Points on a hilly landscape, in no order, each with its height.
From any point a climber steps to the highest of the 3 points nearest to it. It stops when none of these is higher. Distance is the straight distance between rows; heights are no part of it.
K_357 height 644: [ 23  -1  -2  19  12  11  24 -45  19  -6 -15  13   2 -12   6 -21  -7   1
  -9  10   6  -3  15   1  -3   6   5 -12  -7  25 -12   2  37   3  -6  -7
   8   8  14  22   4  34   4 -13  -3  -7 -42 -10  -9 -16   0 -32   2 -20]
K_248 height 528: [-21  10  12 -11 -22  -6 -27  43 -18  -5   6 -19  22  10   1   5  11  16
  -1  -1   9  10 -26  -8  16  10  24   4  11 -23   8  -8 -34  -2  20   4
 -20   3 -29  -8   3 -15 -17   6  24  22  30 -14  -3   7   4  32 -15  32]
K_773 height 501: [-28  -5   8 -36 -14  -7 -10  22  -9  18  21   6 -20  17  12  24   8 -25
  31 -12 -32  -2  10  21 -27 -30 -13  20  -1 -20   8  26  -7  16 -18  24
  -2  -3  -3 -18  -2 -45  19   1 -14   5  49  11  14   2 -12  23  26  -2]
K_346 height 605: [  2   6  -6  15  -1  -9 -25  29  -6 -16 -14 -21  31  -2 -15 -14   3  16
 -37   7  30   8 -28 -22  31  28  19  -8  21 -13   2 -30 -32 -13  22 -21
 -18   6 -18  -9   5  -2 -29  23  35  15   1 -11 -10  15  11  22 -31  29]
K_549 height 42: [ 22  -3 -10  51  23  -1   7 -37  10 -32 -20   0  16 -20   4 -31  -2  34
 -50  17  32  -1 -12 -43  46  41  10  -6   7  20   1 -52 -10 -36  25 -50
  -3   2   2  -1 -11  35 -26  31  18   6 -48 -13 -30   6  20 -35 -38  10]
K_328 height 177: [ 29  -9 -11  33  26   9  35 -62  27 -18 -21  15   2 -29   0 -31 -21  18
 -44  21  19  -2   6  -1   5  28   4 -26   6  52 -24 -13  33  -7   8 -29
  14  18  17  23  -1  38  -5  10  -1   1 -79  -9 -35   1  22 -61  -9 -23]
K_757 height 593: [-12  -4   3 -25  -3  -6   7  10  -7  22  25   6 -18   2   1  22  -4 -21
  17 -13 -24  -8   5  28 -20 -25 -14   3  -6  -3  -1  26  14  12 -14  26
   4  -5  10  -6  -1 -31  14  -8 -21 -14  20  10  10   0 -11  11  24 -11]
K_307 height 422: [ -4  12  -7  -1  -4  -4   7  12  -4   1   9  -8  -2   9   8   7  -7   6
   8  -8  -7   1 -13   3   1  -7   8  -1  -7  -1   3  -7  11   9  -5   0
   6  -9   2  -5   2  -7  -4  -3  -5   0  11  -4   7   1 -11  10   2  -3]
K_3 height 222: [ 18  -9  -4  37  18   5  17 -50  23 -20 -26  18  12 -13   0 -26 -11   8
 -31  18  24  -1   7 -14  14  23   0 -10   3  30 -15 -19  30  -8   4 -21
   9  13   8  16  -5  33  -9   5   6   2 -51 -12 -23  -5  19 -42  -9 -10]
K_309 height 417: [ 26 -12  -9  -5  24  20  48 -53  17  26  -6  37 -40  -6   6  -1 -18 -21
  31  -7 -29 -12  50  36 -38 -25 -42 -16 -35  24 -21  36  53   7 -23  26
  36   0  40  14   9  28  49 -24 -50 -31 -47  40  10  -7   3 -40  21 -41]
K_617 height 475: [  6   9 -13  10   0  -3   5   1  -1  -6  -8 -10  11   4   0  -2  -3   9
  -5   9   8  -1 -15 -11  15   6   9  -2  -3   3   2 -15  13   7  -5 -11
   5  -6  -4   1  -1  10 -14  -3  10   6  -5 -12   1   2   0   2 -16  -3]
K_917 height 565: [  4  -9  -5 -30  -4   9  30 -22   2  26  19  12 -36 -12  -1  20  -2 -32
  27   0 -31 -17  26  33 -35 -25 -21  -5 -15   5  -8  45  27  13 -30  27
  15 -13  29  12   5  -2  28 -22 -34 -35   0  32  22  -6  -8  -6  21 -28]
K_370 height 213: [ 18  -8  -6  42  26   2  13 -51  23 -26 -24  16  12 -16  -5 -31 -12  14
 -43  15  30  -1   3 -20  21  32  -1 -12   5  30 -16 -26  24 -17  13 -28
   8  10   8  11  -7  35 -13  14   7   5 -57 -13 -28  -2  24 -45 -15  -8]
K_585 height 413: [-36  -9  12 -42 -21  -7 -22  30 -12  16  14   2 -17  20  10  31  14 -30
  44 -12 -31  -1  13  11 -30 -37 -22  28   2 -27  12  29 -27  15 -15  24
  -9  -7 -12 -17  -7 -47  22  -4 -11   4  64  13  22   0 -12  31  32   8]
K_942 height 535: [-26 -11  11 -51 -20  -3 -16  25 -11  20  13   6 -22  19  18  33  20 -39
  57  -8 -40  -5  19  27 -35 -53 -23  23   8 -28   6  41  -9  23 -22  38
  -8 -11 -11 -17  -6 -55  34 -17 -11   4  68  20  29   4 -15  29  39   1]
K_632 height 549: [-33   5  22 -17 -33 -11 -38  53 -26 -13  13 -21  20  23  -1   8  28  15
  13  -3   6  10 -32 -18  10   8  25  16  15 -41  11  -2 -55  -7  23  12
 -20  -5 -32 -12  -2 -32 -24  -5  27  29  53 -15  -3   2  -7  36 -10  36]
K_337 height 529: [ 12  -1   0  -9   0   6  24 -24   6  17  15  11 -21  -5   1   6  -2 -15
  14 -11 -15 -11  19  19 -20 -13  -9  -3 -15   6  -4  26  30   4 -19  16
  13  -8  23  17   5   7  12 -17 -26 -30 -12  12  13 -13 -17 -14  17 -23]
K_887 height 465: [-25   9   8 -16 -18  -1 -23  43 -12   0  13 -16  15   8   1  11   3  13
  13  -7  -3  11 -14  -3   1  -1  15   9  -2 -16   8  -4 -23   0  10   6
 -16   3 -19 -12   1 -15  -8   2   8  12  30  -7   9   1   1  28  -3  22]
K_867 height 553: [ 41   0  -2  10  20  19  31 -42  15  13  -7  16 -22 -17   4 -10 -17   0
   8  -1 -10  -3  33  17 -19 -11 -12 -16 -20  37  -1  15  39   7 -11   3
  16   6  27  23   4  40  27 -16 -26 -21 -46  10  -1 -11  -5 -36  12 -30]
K_456 height 73: [ 22  -4  -4  54  31   0  10 -43  17 -30 -20   8  16 -23   1 -35 -11  36
 -52  16  35   1 -11 -31  41  41   0 -10   3  28  -5 -51   3 -34  27 -44
   1   7   4   3 -14  37 -20  30  11   6 -56 -12 -36   4  28 -42 -30  -1]
K_190 height 613: [ 23   0  -3  22   8   5  20 -37  16  -7 -16  10   4  -7   2 -18  -7  -1
  -7   8  10  -3   9  -3   2   7   1  -5  -4  20 -11  -2  32   2  -5  -5
   8   4  11  19   1  28  -5  -9   2  -8 -34 -10  -6 -16  -2 -25   0 -15]
K_503 height 442: [-36  -9  15 -46 -21  -6 -28  33 -14  18  12   1 -17  24   8  35  16 -34
  49  -8 -33   1  12  11 -29 -42 -22  31   7 -31  14  31 -31  16 -17  29
 -12  -9 -17 -18  -9 -50  25  -9  -9   4  69  16  25   1 -12  33  31   8]
K_665 height 559: [ -8   9 -10   1  -5  -3 -10  23  -6  -9 -10 -15  19   8 -11  -5   0  12
 -11   6  14   9 -20 -17  12  14  16  -3   5 -10   0 -22  -6   2   7 -18
  -5   1 -11  -5   7   8 -17   6  17  10   6 -10   7   4   7  16 -17  15]
K_468 height 398: [ 19  -4 -11  34  14  -2   6 -33  12 -20 -27   2  12  -7   1 -14 -10  10
 -32  18  26  -4  -2 -25  28  23   0  -3   2  21  -2 -28  13 -10   5 -22
   4  -1  -1   3 -11  24 -14  10  13   3 -37 -15 -20   6  16 -25 -20  -3]
K_684 height 532: [-21  -4   4 -29  -8  -7  -1  16  -7  18  26   3 -21   8  11  24   1 -22
  25 -13 -31  -3   5  26 -22 -26 -14   9   0 -11   4  24   4  17 -14  25
  -2  -4   2 -13  -3 -39  17  -4 -17  -2  37   9   9   5 -13  17  25  -8]
K_195 height 542: [  7   2 -15  35  10  -2 -10   1   2 -20 -21 -16  26  -8 -20 -22   3  19
 -43   5  34   2 -23 -40  35  38  13  -4  16  -4  -4 -39 -27 -24  19 -41
 -11   3  -5  -1   0  14 -33  26  30   2 -17 -11 -10  10  12  -1 -30  22]
K_467 height 504: [ -1  -1   2 -11   1  -4  18  -5  -1  19  19   7 -15  -3  -4  15  -8 -18
  11 -14 -11  -6   7  21 -18 -17 -12   1 -11  -1  -3  21  26   6 -18  19
   7  -7  17   7   4  -8   6 -12 -20 -30   2   9  14 -13 -13  -3  23 -14]
K_141 height 580: [-11  12   2  -4 -13  -7 -27  38 -11  -4  -1 -20  29   6  -5  -3   7  19
 -12   4  15   9 -25 -12  19  16  21  -3  16 -17   5 -14 -26  -2  22  -5
 -15   6 -25  -9   4  -3 -20  10  27  19  18 -13  -2  12  11  30 -24  28]
K_608 height 103: [ 23 -10  -8  50  34  -1  15 -48  20 -29 -21  13  15 -21  -2 -35 -15  25
 -50  11  36   1  -4 -23  34  39   0 -11   3  33 -12 -43  16 -28  22 -39
   7  11   5   9 -12  35 -18  24   7   7 -63 -12 -36  -1  28 -50 -21  -2]
K_956 height 635: [-28   5  17 -23 -31  -6 -30  47 -21   6  19 -22  10  10   4  16  17  12
  21  -9 -11   9 -15  -7   0  -5  17  18   2 -26  15   7 -47  -4  11  15
 -21   1 -26 -14  -9 -28  -5   2  11  15  45 -10   5   3 -10  31   2  25]
K_871 height 574: [ 12   5  -9  31   8 -10 -23  15  -5 -20 -15 -24  32  -8 -20 -21   5  22
 -47   7  37   6 -33 -35  40  38  19  -8  25 -11   0 -41 -36 -21  31 -34
 -16   5  -8  -8  -1   0 -36  31  37  10  -7 -13 -20  12  12   9 -33  30]
K_325 height 396: [-38  -3  15 -32 -21  -6 -26  36 -16  15  20  -7  -9  19   3  29  12 -18
  35 -13 -24   8   4   6 -24 -25 -10  27  -1 -26  17  20 -37   8  -8  19
 -15  -1 -17 -17  -9 -40  14   1  -8   6  57   7  21  -1 -12  32  26  12]
K_829 height 115: [ 23 -10  -6  54  37   0  22 -53  26 -35 -17  19   8 -24  -1 -45 -17  37
 -59   9  39   1 -11 -20  37  44  -1 -16   7  39 -20 -49  20 -31  32 -52
  13  11  11   9  -7  43 -23  28   3   7 -73 -10 -38   0  29 -59 -24  -8]
K_203 height 583: [ 32   1   0   9  12  15  27 -41  14   9  -3  13 -19 -16   6 -10 -10  -4
   7   1 -10  -7  31  18 -16  -9  -3 -12 -17  30  -4  17  37   5 -14   6
  12   3  23  23   4  31  17 -16 -20 -20 -38   5  -1 -16 -12 -27   9 -29]
K_848 height 543: [-30   9  14 -18 -24  -5 -25  44 -17   2  18 -19   8   7   1  17   6  11
  19 -10 -11  13 -14  -2  -2  -9  10  17  -4 -19  14   2 -35   0   7  10
 -19   1 -23 -14  -5 -21  -4   5   6  15  39  -6   9   1  -6  29   5  20]
K_777 height 469: [ 35  -9 -11  11  32  23  48 -51  19  16  -9  31 -32  -8   3 -10 -21  -8
  17  -7 -17  -5  45  29 -31 -20 -31 -22 -29  35 -18  23  51   5 -16   8
  33   7  37  21  10  42  43 -18 -41 -25 -58  25   4 -13  -5 -46  23 -43]
K_950 height 412: [-36  -8  20 -47 -30  -9 -37  46 -26  19  12 -19  -7  20   3  36  15 -17
  43  -8 -30   1   1   1 -20 -31  -7  31   8 -33  23  27 -58   9  -8  28
 -20  -5 -24 -17 -13 -52  13  -5  -1   5  65   7  25   6 -20  44  24  18]
K_455 height 408: [-31   4   6 -17 -12  -6  -8  32  -9   6  22  -5  -4  13   4  14   5  -3
  22 -17 -17   6  -6   7 -13 -14   5  17  -9 -13  10   4 -12   6  -3   5
  -4  -2 -10 -13   3 -24   4   0 -11   8  36   3  11   0  -8  24  12   7]
K_541 height 495: [-15 -11   9 -46  -7  -2   3  10  -4  29  25   7 -26   1   7  29   6 -33
  31  -8 -35  -6  18  33 -33 -39 -28   5   3 -10  -3  41  13  24 -22  42
  -4  -4   7 -12  -5 -45  30 -13 -18  -8  43  23  18   0  -8  18  35 -11]
K_394 height 570: [ 27   2   1  -3   8  14  28 -35  10  19   6  14 -28 -13   4   1  -6 -12
  16  -5 -17 -14  28  22 -20 -14 -10  -9 -20  17   1  28  29   3 -21  11
  13  -6  26  19   4  22  22 -20 -31 -28 -29  13  10 -11 -12 -20  11 -27]
K_136 height 595: [ -8  10  -7   5  -2  -4 -18  25  -7  -9 -11 -17  26   3 -13  -4  -1  14
 -22   5  21   7 -21 -17  19  21  16  -4  13 -11   0 -22 -18  -2  15 -18
 -14   5 -15  -5   7   2 -22  12  27  16   6 -12   0  10  11  23 -22  24]
K_884 height 453: [-31  -3  11 -31 -13  -6 -16  24 -10  15  20   4 -15  16  10  25   8 -21
  34 -14 -28   2   9  14 -24 -28  -9  23  -3 -21  12  20 -16  12 -15  17
  -5  -3  -6 -17  -2 -39  16   1 -15   5  52   9  15   0 -11  27  26   4]
K_849 height 483: [ 37  -6  -9  13  31  21  45 -47  20  15 -12  25 -29 -12   1 -12 -23  -4
  16  -8 -14  -2  42  23 -25 -18 -25 -23 -24  39 -10  18  46   5 -10   4
  27  10  33  22   8  45  38 -17 -36 -24 -55  23   3 -16  -4 -47  18 -39]
K_373 height 569: [-14 -14   3 -48  -3   7   9   2  -4  28  23  11 -27  -5  -1  29   4 -40
  34  -9 -35  -7  19  37 -38 -37 -26  -2   3  -4 -13  46  21  23 -26  38
  -1  -6  14  -5   1 -32  32 -19 -21 -21  38  31  25  -3  -5  11  40 -16]
K_79 height 594: [ 20   1  -2  13   4   7  22 -27  12   3  -4   9  -2  -6   1 -10  -5  -5
   3  -2   2  -6  11   9  -8  -4   0  -5 -10  13  -5   7  32   0 -10   6
   9   1  15  22   3  24   4 -17 -10 -20 -23  -2   4 -17  -8 -20   9 -19]
K_733 height 571: [ 16  -1  -3  17   4  -1  14 -22  10  -3  -9   5   7   1  -1  -6  -9  -2
  -4   4   8   0   2  -2   6   1  -2  -3  -7  15  -4  -6  31   3  -5   1
   7  -2   8  15  -3  18  -9 -12   3 -13 -21  -9   0 -12  -2 -14   5 -13]
K_490 height 608: [ 33 -10 -15   4  33  21  54 -56  20  22 -13  38 -41  -8   9 -10 -22 -13
  19 -10 -26 -11  46  34 -37 -25 -37 -21 -28  29 -24  32  58   6 -18  16
  40   2  43  19  11  34  49 -21 -49 -24 -59  34   5  -8  -5 -49  25 -47]
K_555 height 627: [ 22   3   0   4   5  11  27 -31  11  10   0  13 -13 -11   4  -8  -4  -8
   6  -5  -5  -8  18  13 -15  -8  -2  -5 -15  16  -1  18  30   2 -13   7
  11  -2  21  23   5  23   8 -18 -19 -23 -26   3   6 -15 -15 -19  11 -22]
K_595 height 618: [ -3  11  -2  10  -4  -8 -27  32  -7 -10  -9 -20  30   0 -12  -9   5  18
 -30   4  25   8 -27 -17  27  27  21  -5  19 -15   0 -23 -29  -7  25 -17
 -15   6 -19  -8   4  -3 -25  17  34  22   8 -12  -7  15  11  27 -31  29]
K_593 height 496: [-18  11  -4  -4  -8  -1 -12  30  -7  -5   3 -12  16   9  -4   3   0  15
   0  -4   2  10 -18  -7   6   6  15   1   0 -12   3 -18  -6   5   6  -9
  -6   0 -14  -6   5  -1 -13   4  10  10  18 -10   8   4   5  23  -9  16]
K_769 height 567: [ 36  -3  -7  25  21  18  32 -56  22  -5 -17  15  -6 -24   2 -23 -20   9
 -14  17   5   0  17   7  -4   7   0 -25  -3  48 -14   1  41   8  -2 -14
  10  17  22  24   0  44  12  -6  -6  -5 -62  -2 -22 -10   8 -51   2 -31]
K_509 height 311: [ 19  -9  -5 -23   7  16  34 -34   9  30   8  19 -40 -12   0  21 -13 -29
  34  -1 -29 -17  42  30 -30 -31 -32  -8 -27  16 -11  42  36  10 -32  35
  22 -13  30   8   6  14  44 -26 -42 -39 -20  37  14  -7   3 -19  18 -36]
K_146 height 527: [-18  10   6  -9 -14  -4 -24  42 -12  -4   7 -20  22   5  -1   5   7  18
   0   0   6  11 -22  -8  11   7  20   3   5 -18   8 -11 -24  -1  17   1
 -17   4 -23  -9   0  -7 -14   6  20  17  23 -12   3   7   6  27 -11  28]
K_513 height 601: [ 35   3  -1  15  13  15  27 -44  15   2  -9  13 -11 -16   6 -16  -9  -1
   2   5  -6  -6  22  10 -12  -3   2 -10 -11  32  -6   9  38   5 -11  -1
  11   5  21  23   6  35  11 -14 -13 -15 -42  -1  -1 -15  -6 -31   7 -26]
K_821 height 540: [-26  11  16 -19 -28  -5 -32  48 -18   0  15 -21  18  11   5  11  18  16
  14  -4  -3   8 -21  -7   6   5  23  13   4 -30  12   2 -44  -6  16  12
 -20   1 -30 -11  -1 -26 -15   0  20  23  41 -13   0   5  -3  33 -11  29]
K_742 height 368: [ 25  -9  -5  -9  19  19  37 -40  14  26   1  29 -37 -10   0   8 -19 -24
  30  -5 -25 -13  46  32 -29 -24 -36 -13 -32  22 -11  36  42   7 -25  27
  25  -4  34  14   7  25  42 -25 -46 -36 -36  35  10 -10   1 -28  18 -38]
K_205 height 611: [-12  11   6  -4 -16 -11 -33  43 -13 -12  -1 -17  28  10  -5  -7  17  18
 -17   5  21   8 -29 -10  23  22  26   0  19 -26   7 -15 -38  -6  22  -4
 -14   5 -27 -11   7 -13 -24  15  34  31  24 -16 -10  16   9  33 -30  30]
K_675 height 514: [ -6  10 -15   6  -4  -1   0  13   0 -10  -4 -11  11   8  -2  -1  -3  11
  -8   4   6   2 -19 -15  13   7  13  -2   0  -4   2 -20   4   7   1 -17
   3  -5  -6  -1   5   8 -13   2  15   7   5 -10   6   3   3   9 -14   6]
K_80 height 541: [-36   2  17 -27 -40  -6 -34  49 -25   6  18 -25   7  16   3  20  23   6
  29 -10 -15   5 -18  -7  -6 -10  17  24   7 -36  21  15 -59  -4   6  22
 -24  -2 -28 -16 -11 -40  -6  -2   9  15  58  -9   8   5 -21  34   7  26]
K_427 height 609: [-31 -11  14 -58 -22  -1 -23  33 -11  20   8   6 -24  27  16  35  23 -41
  64  -7 -37  -5  17  19 -37 -55 -28  25   9 -31   7  43 -19  21 -23  43
 -10 -15 -16 -17 -11 -58  34 -24  -8   2  80  21  34   2 -19  36  41   3]
K_505 height 560: [  0   3 -17  14   3  -3  -7   8   0 -15 -16 -12  17   6  -7 -11   0  11
 -24  10  19   2 -19 -25  21  22  12  -1   8  -4  -3 -25  -8  -4   7 -29
   0  -5  -6  -2   2  13 -22  10  20   8  -5 -10  -1   7   8   7 -24  14]
K_504 height 477: [-35   0  18 -34 -33  -9 -32  47 -24  13  19 -22  -1  18   2  28  15  -5
  34 -12 -20   5  -8  -1 -12 -19   5  30   4 -29  21  18 -59   0  -4  21
 -21  -2 -24 -18 -14 -42   4  -1   2  11  57   0  12   5 -18  34  16  22]
K_524 height 531: [ 15  -4  -6 -16   2  11  29 -30   5  25  11  14 -34 -13   3  10  -5 -23
  20  -1 -24 -17  27  28 -27 -20 -18  -7 -19  12  -3  38  28   7 -27  20
  16 -11  28  15   7   8  25 -22 -34 -34 -17  23  12  -6 -12 -16  13 -30]
K_137 height 632: [-26   8  20  -8 -26 -14 -47  56 -23 -20   6 -16  29  20  -3   0  27  13
  -7   1  27  10 -31 -22  25  23  22   7  22 -41  11 -15 -53 -10  27  -3
 -14  -6 -36 -13   5 -20 -35   4  38  33  46 -18 -12  11   4  37 -23  38]
K_232 height 476: [ -6  10 -10   7  -5  -5   2   8  -3  -7  -1 -11   8  11   3   3  -2   8
  -1   2   3   3 -18  -6  10   2  11  -1  -4  -1   3 -13  11   8  -2 -11
   4  -7  -6  -1   3   2 -10  -4   7   2   4  -9   5  -1  -5   8 -11   1]
K_712 height 634: [ -1  12   3   9  -8 -11 -34  38 -13 -17  -6 -19  29   6  -8 -12  14  18
 -31   7  27   8 -30 -18  32  29  27  -4  23 -25   7 -25 -39 -11  28 -11
 -14   6 -25 -11   7 -12 -30  22  38  26  17 -13 -14  17  10  29 -33  31]
K_545 height 450: [-35   2  14 -27 -23  -7 -25  42 -15  11  19 -13   1  13   3  26  10  -4
  29 -14 -19   8   0  -1 -13 -16   1  22  -4 -23  17  13 -39   2  -1  16
 -18   0 -22 -17  -8 -32   3   2  -5  10  50  -1  16  -1  -8  31  16  18]
K_81 height 606: [ 26  -3  -6  27  15  13  24 -52  22 -11 -20  14  -1 -17   7 -26  -9   4
 -18  15  10  -3  16   0   0  14   5 -14   0  33 -15  -2  36   1  -3 -14
   9  12  17  21   1  37   3  -7   1  -1 -52  -9 -15 -10   8 -38   0 -20]
K_39 height 521: [ 25  -3  -3  -8  13  12  30 -33   6  23  10  17 -33 -16   2   6 -10 -18
  21  -2 -20 -15  37  28 -23 -22 -19 -11 -25  19  -2  35  30   6 -26  21
  18  -9  29  15   9  21  29 -21 -37 -35 -28  21  11  -6  -7 -21  15 -32]
K_606 height 503: [ 10   4 -17  20   5  -3   2 -12   4 -15 -22 -11  13   3  -2  -8  -4  11
 -22  16  17  -2 -13 -22  23  17   9  -2   4   5   1 -23   4  -2  -4 -23
   3  -8  -2   1  -3  16 -14   4  18   4 -16 -14  -4   5   6  -5 -24   2]
K_65 height 288: [ 19  -8  -6  41  21   1  10 -41  18 -22 -26  10  14 -12  -3 -22 -12  11
 -35  16  30  -4   2 -24  25  30  -3  -7   4  25  -6 -29  20 -13  10 -24
   3   9   3   4  -8  31 -15  10   9   3 -49 -15 -24  -1  20 -38 -16  -4]
K_430 height 622: [  2   9   1  16  -5 -13 -33  33 -10 -22  -8 -21  31   5  -8 -17  17  18
 -38   7  32   7 -34 -21  36  33  28  -2  27 -23   6 -31 -44 -16  30 -22
 -18   6 -19 -14   9 -12 -33  26  37  27  12 -12 -17  20  10  29 -36  30]
K_2 height 480: [  0   2   0  -4   0  -7  14  -1  -2  12  12   0  -9   1   0  11  -8  -9
   9 -10  -7  -4  -4  13  -5 -14  -8  -1 -12   2   4   7  23   8 -11  14
   8  -8  10   4  -1  -9   0 -10 -10 -18   1   1   8 -10 -16   2  14 -13]
K_366 height 411: [-19   7  -2 -12  -9  -7  -1  23  -8   4  17  -5  -5  10   7  11   3  -2
  15 -12 -13   3  -9  10  -7 -14   4   7  -9  -9   8   0   0   9  -6   6
   2  -7  -4  -9   6 -19   1   3 -11   6  27  -2   7   0  -9  16   7   3]
K_347 height 194: [ 24  -9  -8  37  26   8  26 -59  24 -21 -23  19   5 -18  -2 -34 -15  13
 -38  17  22  -2   7  -6   7  30   5 -16   7  39 -21 -17  31  -8   7 -29
  13  15  12  17  -2  35  -8  10   2   3 -64 -11 -28  -1  18 -51  -9 -16]
K_329 height 607: [  8  10  -4  22   0 -16 -28  24 -10 -19 -11 -21  29   1 -15 -19  13  19
 -45   5  37   7 -34 -27  41  35  30  -7  30 -18   7 -36 -42 -20  34 -26
 -16   5 -15 -14   5  -9 -38  32  38  22   2 -16 -22  16   7  23 -36  32]
K_732 height 449: [ 30  -3  -3   1  22  17  32 -41  11  25   1  21 -31 -14   3   1 -18 -13
  21  -5 -18 -10  40  25 -24 -21 -25 -12 -29  25  -6  28  40   3 -21  20
  21   1  32  18   6  31  38 -21 -38 -32 -40  24   6 -11  -6 -29  17 -37]
K_765 height 639: [ -9  -9  -1 -30  -2  -1  13   1  -2  25  25  12 -25  -4  -7  24  -4 -32
  19 -10 -28  -8  14  31 -31 -28 -20   1  -6  -2  -8  35  19  16 -21  27
   4  -7  17   2   4 -22  19 -15 -25 -25  18  19  16  -5 -10   4  30 -15]
K_588 height 457: [ -5   4  -4  -9  -7  -8   8   8  -3  13  20  -1  -8   5   5  14  -8  -7
  11 -12 -11  -3  -6  16  -7 -16  -3   1 -10   0   5   6  16  10 -12  15
   7  -8   8  -2  -2 -16   0  -7 -13  -8   9   0   7  -3 -16   4  13 -11]
K_15 height 625: [  5   4 -18  25   7  -2  -7  -3   2 -23 -23 -13  21   0 -11 -17   1  15
 -34  12  25   0 -18 -34  27  31  11  -3  12  -1  -2 -33 -13 -12   8 -35
  -4  -1  -7   0   1  17 -25  20  23   6 -17 -10  -6   9  10  -2 -31  15]
K_212 height 445: [-22  12   2  -7 -11  -3 -14  36 -10  -2  11 -13  14   8   0   7   1  15
   5  -7   0  11 -15  -4   2   3  14   5  -5 -12   5 -11 -13   5   7  -1
 -11   2 -15 -10   3  -7  -7   4   7  11  24  -5   9   0   3  26  -3  19]
K_183 height 487: [ 18   0  -9  21   7  -2   6 -19   7 -10 -19  -3  11   2   0  -6 -10   6
 -15  13  18  -1  -7 -16  20  11   0  -5  -3  15   1 -20  20   1  -2  -9
   2  -4   2   5  -7  18 -15  -3  13  -1 -23 -15  -7  -4   6 -14 -11  -6]
K_826 height 626: [-21   7  26   1 -20 -20 -55  65 -24 -28   1 -18  30  22  -8   1  31  13
 -22   4  36  11 -36 -31  37  30  21   8  29 -40  18 -30 -64 -15  32  -9
 -14  -5 -38 -19   0 -21 -40  13  44  39  44 -16 -13   9   2  39 -33  45]
K_204 height 566: [  3   2 -13  25   6  -6 -15  10  -2 -16 -18 -16  26  -4 -19 -16   0  16
 -38  10  30   6 -24 -33  29  30  15  -6  17  -8  -5 -34 -24 -17  17 -32
 -10   3  -8  -6  -1  11 -29  22  30   8 -10 -12  -8   9  13   8 -28  25]
K_581 height 544: [ 18  -4  -4  28  10   2  10 -34  15 -14 -23   8  12  -7  -1 -13 -12   3
 -19  13  17   1   2 -13  15  14  -2  -6  -2  19  -5 -18  28   0  -1 -10
   4   2   2  12  -6  26 -11  -3   9  -2 -35 -17 -14 -10  10 -25  -8 -10]
K_688 height 610: [-11 -11  -1 -38  -3   7  17  -3  -4  27  24  11 -28  -8  -6  23   1 -35
  23  -8 -32  -9  20  32 -38 -30 -24   0  -2  -2 -11  44  23  20 -27  31
   5  -9  18   2   3 -22  28 -18 -25 -28  26  26  23  -5  -5   2  36 -18]
K_579 height 416: [-22  10  -2  -8 -10  -2  -7  31  -7   0  13  -7   6  10   2   8   1   9
  11 -11  -7   8 -13   0  -4  -3  13   9  -9 -13   7  -5  -5   5   2  -2
  -2  -1 -10 -10   6  -9  -4   3  -1   6  25  -7  13   0  -3  21   1  11]
K_966 height 14: [ 20  -3 -13  44  20   0   3 -31  12 -28 -22  -2  17 -14   0 -24  -1  23
 -46  18  28  -3 -10 -38  37  37   7  -4   7  15   2 -42  -9 -27  14 -43
  -2   2   2  -1  -8  26 -22  29  15   7 -40 -14 -24   9  18 -26 -35   6]
K_540 height 394: [-36  -9  16 -52 -30  -5 -36  48 -24  21   9 -12 -11  22   6  40  15 -27
  53  -4 -32  -1   5   4 -25 -40 -15  30  12 -33  20  32 -51  14 -17  30
 -18 -11 -22 -18 -13 -54  20 -11  -3   4  72  13  32   7 -21  43  31  15]
K_390 height 152: [ 21  -9  -6  49  34   2  22 -57  26 -31 -21  20  10 -20  -4 -40 -13  24
 -50  12  34  -1  -3 -14  20  37   1 -15   8  37 -21 -34  25 -23  18 -38
  12  14  12   9  -7  38 -16  20   3   5 -69  -9 -34   0  26 -55 -19  -8]
K_179 height 621: [ -6  12   8   6 -10 -15 -37  43 -13 -22  -5 -16  31  10  -8 -14  23  18
 -31   5  34   8 -33 -19  35  30  28   1  27 -32   5 -29 -46 -18  32 -15
 -13   2 -24 -13   9 -16 -33  23  37  30  23 -16 -18  18   5  30 -34  36]
K_245 height 623: [-23  -8  11 -45 -13  -2  -9  19  -8  21  19   9 -25  13  15  31  15 -34
  40  -8 -37  -5  17  27 -30 -41 -19  18   4 -20   4  36  -6  21 -19  32
  -3  -7  -3 -14  -3 -51  29  -7 -12   1  59  14  15   3 -15  23  33  -3]
K_898 height 604: [ -6  10  13  19  -7 -18 -44  44 -14 -30  -5 -17  30   9 -14 -21  24  15
 -40   1  41  11 -36 -27  41  33  27   1  31 -34   7 -41 -54 -19  34 -24
 -16   3 -24 -16  13 -16 -42  29  42  31  23 -18 -23  14   7  31 -38  35]
K_198 height 448: [ 39  -5  -9  22  28  24  46 -49  21   7 -12  25 -25 -16   0 -14 -26   3
   9  -4 -10   2  37  20 -22 -13 -23 -27 -19  43 -13  12  50   6  -7  -1
  25  12  30  25   5  52  34 -14 -28 -19 -60  17  -3 -16  -3 -50  20 -43]
K_921 height 470: [-21   1   3 -19 -10  -7   0  19  -9  11  21   1 -15  10   8  19   2 -11
  19 -15 -23   0  -2  16 -17 -22  -2  11  -8 -10   8  11  -2  12 -11  14
   1  -5  -1 -13  -1 -30  10  -1 -17   3  32   3   8   1 -12  18  17  -4]

Call two points neighbours if one is among the 3 nearest of the other. Go from one point of each pair to the other, from neighbour to neighbour, staying as high as possible. Name the lowest point that can't be avoided.
K_137, K_15 -> K_204
K_956, K_137 -> K_821
K_956, K_357 -> K_183
K_490, K_357 -> K_849
K_765, K_427 -> K_773
K_357, K_765 -> K_524
K_712, K_137 -> K_179
K_245, K_427 -> K_942

Where does a climber stop that starts at each point below?
K_456 -> K_357
K_232 -> K_712
K_608 -> K_357
K_455 -> K_765
K_347 -> K_357
K_966 -> K_357
K_366 -> K_765
K_212 -> K_712
K_579 -> K_712
